Each row is a point on a tangle of strands that fork, close into loops and nearly touch. The rows are in no order.
Two points are linked if the straight distance between their rows is under 37.6. Some points are linked to none.
<789>: [ 11  20  -3   0  -9  -4 -23  -1  -8   1   9  22 -17 -14  21   7   5   7
 -13   1]
<267>: [ 33  -4 -13  10  -4  -5  11   7  -1  13   1   8  -2 -10   2  -1   0   4
  -6  -7]
<910>: [  2   1  16  16  -2   1   0  -4 -16 -11  16   8  -8 -14 -10  10  -7 -11
   9 -18]
<715>: [ -3  -9  10 -13  -8  -2 -20   6  21  -5  13  -7  12 -14  11  -7  -9  -2
   8  -6]
<143>: [ 12  10 -19 -20 -15  14   7  -5  -3  -4  -2 -12  -9   0   3   4   5  -3
  -4   1]
<219>: [  9   4 -18 -21 -12   9   2  -7   4   4  11  -5 -11  -7   8 -12   3  -4
   0  -4]
<131>: [ -5 -22  16  27   4  13  -1  12   2  -6  -6 -11  13  16  -9  15   3  -6
  -5  -3]
<359>: [  1  -4   9   3   7  -5   4  -1  31 -12   1  -7  19   0 -13  -7   0  -8
  20   7]
<64>: [  0 -13  -8   1   5  -6  -5  13  -7  21  -9   7  -1   5   0   9  -1  21
  -9  19]
<852>: [  6  -7   4  22   3   6   8   6   0  -3   4   0  -4   4 -13 -11  10   5
 -11  -2]
<713>: [ -3   2 -10 -20  -7  10 -14  -8   3   2  14  18 -14  -3  18  -5   5  -1
  -1   1]
<785>: [  3 -21 -16 -13 -14  -3  -4   2   4   3  -8 -15  11   5  15  13 -13  -6
  10   3]
<381>: [ -8   3   7 -17  -4   4  -4  12  13 -11 -15 -34   7  -4   1   7 -15  -1
  10   6]
<616>: [ -5  26  -2 -21   2   7  -3   1   1 -15  11   6 -10   0  10 -12  15  -7
 -18  -4]
<429>: [  0 -16   5  26   8   6   8  16   3  -4   3  -3   8  11  -4   8  12   2
 -23  -1]
<199>: [ -7  14   4  14   2   2  12 -13 -14   1 -10  -5  -1   5 -12 -10   0   7
   1  -3]
<476>: [ -5   6   2  14   5  -8  -2  19  -6  -8 -11  -2   1   5   2  14   9  11
 -12  19]
<668>: [-14   4  20   1  13   8   5  -4  -4 -17   4   8   3   5  -9  16  -4   4
  32   6]
<642>: [ -7 -18 -21  -5  -2  21  -6  14  -4   4   9   1 -18  16  -3  12   4  -3
 -21   6]
<512>: [-14   4   6   1  15  -3 -11   5  -6  -5  17  21  14  17  14   4   5   2
   7  12]
<230>: [-10  15   7  -5   3   7   5 -10   6 -12  -5 -13   7   4  -9   1   0 -13
  21  -9]
<289>: [  0  20   5  -7   0  -7  -5   6  -4  -9  10  12  -1   0  25  -2  10  -6
 -13  -7]
<471>: [ -2 -14  27  10   8   2   3   2   8 -10  10  -9  12 -13 -12   6  -6  -3
   9  -7]
<200>: [ 21  12  -8  -7  -5 -10   4 -21   4  10   4  13  11  -4  13   1  11   5
   3   8]
<135>: [ -4 -18   1  16  -7   8  -2  -4  -2   7 -19  -8   1  14  -8  -1  -9  -3
   7   3]
<211>: [-10 -11   5 -16   0   0 -12   5   8 -10  21 -13  12  -7  11   7  -2  -8
   9   5]
<533>: [ -3   9  31   7   9 -10   4   8   2  -7  -3  -7   9  -4  -5   3  -2  12
  14  16]
<781>: [ 11  15 -15  -6  -8   3  11 -20   1  10 -24 -20  -1  -4 -10   1  -1  -1
   0   8]
<426>: [ -4   0  -3  22   4  -9   8  -9 -20   5 -15   7  -2   8  -6  -6  -9   1
  -3  -8]
<18>: [ 11   7 -12  -2 -13  -3   7  -6   5   0 -32 -23   6   2  -3   5 -10 -10
   7   0]
<353>: [ 16   5 -12  -5  -5  -5   8 -24  13   3 -12  -4   2  -5 -21  -8   4  -1
   6  14]
<430>: [  8 -11   4  -9 -10  -9 -15   0  26   1   4   4   5 -12  14 -19  -7  -3
   7 -16]
<657>: [ 12   3  10   9  10 -24  15  17  12   6  -5   4   8  -2  19 -11   5   2
 -16 -16]
<111>: [ -6   9  -4   0   2  -6   4  11 -11  -9   3   5  -5   3   8   8   9  -5
 -16  -7]
<418>: [  9   0  -5  19   9   5   1  -2 -10   6  12  19 -15  -2 -13 -14   8   6
 -21  -2]
<217>: [ 19   9   9  10  -8  13  -4 -16  -2   3  15   8  -8  -9 -12 -12   9   8
  -5   8]
<417>: [ -5  -2   5  -8  -2  -9   2   2  18   2 -17 -16  -1  -6  -6 -24 -13  -2
   1 -18]
<485>: [ 14  -5 -13  -4  -9   5 -11 -20   0  19   9  13  -2  -6  -4  -6   2  15
   9  14]
<173>: [  1   4  -3   2  14  -4   2   7  -7  14   3  22 -17  -6  -9  -4  10  11
 -35  -1]
<413>: [-15  13   0   9  20  -9   1  -3 -14   6  12  21  10  17  -1   9  12   6
   1  18]
<202>: [-24   3   8  -4  12   5  -3  -4  -4  -8  14  12   8  15   6   8   0  -4
  25   7]
<197>: [ -5 -18  11  23  -2  10   2   9   0   0  -7 -10   0  10 -12  11  -3  12
   9  11]
<68>: [ 14 -16 -12  -1 -10   1   5  14   3   3 -12 -17   7   4   7  17  -3   3
  -7   8]
<569>: [  0   7  -6  -1   9 -20   4 -12   9  13  -7  17  16   5  13 -16  -2  -8
   7 -14]
<213>: [ -5  15  13  -4  11  12   6  -3  -7 -18   1  -6   8   2 -11  23  -4 -13
  17   4]
<368>: [-10  -9   7   0 -11  -7  -6  -3  16   4  -3   0  -4  -5   0 -26 -12  -1
  12 -12]
<72>: [ -7  -4  -5 -21  -9   8  -7   0   5  -7  21   2   1   4  19   6   5   0
   6   9]
<755>: [ 33   0 -14   5 -11  -5  13   7  -5  -1   6   2   0  -6   7  15   5  -5
 -10   0]
<583>: [  1  -5   3  -2   9 -12   1   7  19 -11  -3  -6  20   6   7 -11  -3  -3
   6   0]
<499>: [ -7  -7 -17  -9   4  19   1  14   2   0  -3  -5 -19   7  -8  12  16   5
 -21  15]
<659>: [ 13  -8 -16   2  -8  -1   4   6  -9  -2   3  -5  -1   3   6  21   0   2
  -7   8]
<652>: [-13  -5 -14   1  16  -5   6  -8  -6   8   6  21  -3  22  13 -11   6  -9
  -4  -9]
<338>: [-10   9  30  -2   3  -1   1  -6   9 -14   1  -6  -4 -18 -14  -3 -17 -12
  24 -14]
<437>: [  0   6  15   6   8 -10   4   7   6 -15   6  -7  17  -6   1  -2  -4  -9
   2 -10]
<428>: [ -6  19  27   4  16  -9   4  17   0 -15   1  -9  21  -9   1   1  -4   2
  10   1]
<17>: [ 12  -1  -5   0  -5  -9   1 -14  20 -15  -7  -6  11   1 -16  -2   2 -11
  17   6]
<502>: [ -6   5  25   9  -2  -4  -9  10  -4  -8  10   6  -2 -10  -5  -2  -4   8
  11   6]
<160>: [ 15  -4 -17 -12  -3  -9  -3 -16  -2  25  -1  21  10  -4   4  -1   3  10
   7  14]
<535>: [ -7 -11   8  16  -4   7  -1  19 -15  -1 -15 -12 -16   2  -5  -6 -15   3
 -11 -12]
<345>: [ -4 -10 -23  -9   5   5   7  -2  -7   5   8   5  -4  19  16  -4   7 -16
  -6 -17]
<324>: [  4  -6 -24   0  -3   9  10  -2 -12   8  -8   6  -8  13   8   6   3 -10
  -7 -13]
<409>: [  1   4 -15  -3   7   9   5  16   0   8  -3   3 -20   0  -7   3  10  10
 -33  10]
<783>: [ -9 -24   5  11  -9  -4 -13  12  -8   3  -5 -18   9   4   5  25 -18  -4
   6   3]
<82>: [ -5  -3 -21   1   3  10   3 -11 -17  24 -24   3  -9  19   0   2  -2  -9
  -8  -9]
<29>: [ -2   1  23  -5 -14  13  -9   2  -2 -10  15  -4 -16 -27 -15   0  -2  -3
   7 -12]
<496>: [ -4   7 -13   5  -1 -13   8 -12 -10  14  -8   9   2   4   4 -15 -10  -6
   1 -19]
<231>: [ -5  10   9 -13  -8   3 -11 -11   9 -16   4 -10  -2 -13 -10  -8  -7 -11
  19  -9]
<501>: [-13  -5  -6  -1  17 -12   2 -13   7  18   2  19  11  12   6 -17   4   3
  -3  -7]
<742>: [ -6  10 -10   0   7 -13   4   4 -14   6   2  18  -1  11   6   8  13   3
 -10  10]
<595>: [ 19  15   0   2   3  -5   9 -16  -1   5   6   5   1  -5  -5 -11  10   4
  -8   1]
<604>: [ -6 -10  -4  24   7  -9   7  -3 -13  14 -24  -2   7  18  -7  -1 -10   5
   4   3]
<92>: [ -6 -14  -7  -4  -6  -9 -16   4  -9  -6  -2 -15   4   2  12  18 -20 -12
   9  -3]
<809>: [  0 -13  32  -3  -4   6  -8   3   9  -7  17 -10  -4 -23 -13   9 -10   2
  17  -3]
<240>: [ -3 -15 -22 -13   1   6   2  -2  -6  24  -6   6  -7   5  -1  -1   0  14
  -9   9]
<741>: [ -5  22  17   2  -2   2  12 -10  -1 -12  -8 -10   2   0  -9  -6   3  -3
   3  -6]
<751>: [-14   1 -16 -15  10   3   0  -7 -15  20 -14   2 -10  12   3  -2   5   6
 -10   0]
<598>: [ 12   2  -5   4 -17   4  -8   3 -18   0   7   3 -23 -13  -9   4  -5   9
   0   8]
<811>: [ 13  -2   1   7   0  12 -17 -17  -1  12  14   9 -14 -14 -14 -13   5  19
   3  16]
<420>: [-16  -5   8 -14  -2  -1   0   6  23 -11 -17 -25   6  -4   0 -10 -11  -3
   1  -4]
<590>: [ -7  11  21  -6  -4  10 -17   5   2 -10  13   4 -11 -21   3  -5   3   6
   2   1]
<159>: [ 13  -4  -3   8  -1 -12  14   9   5   6  -5   3   3  -8   8 -13   0   5
 -10 -14]
<272>: [ -7  14  -8 -27  -7  14  -2   2  -5 -13   4  -9 -10  -2   3   7  17   0
 -14   5]

A piece is all that can be reached along the links. How many separate loops has the piece of each point below (a circle has one, a figure eight two, a Y none), and how many tips (points with one link)?
<197> | loops 0, tips 4
<359> | loops 1, tips 1
<783> | loops 0, tips 2
<485> | loops 1, tips 0

Name the points in between on the shortest way along the links from the first point to the second, in order.
<496> / <418> | <426>, <604>, <135>, <197>, <131>, <429>, <852>
<668> / <652> | <213>, <230>, <741>, <199>, <426>, <496>, <569>, <501>
<368> / <569> | <430>, <715>, <211>, <72>, <713>, <219>, <143>, <272>, <616>, <289>, <111>, <742>, <413>, <512>, <202>, <668>, <213>, <230>, <741>, <199>, <426>, <496>
<18> / <809> | <781>, <353>, <17>, <359>, <583>, <437>, <471>
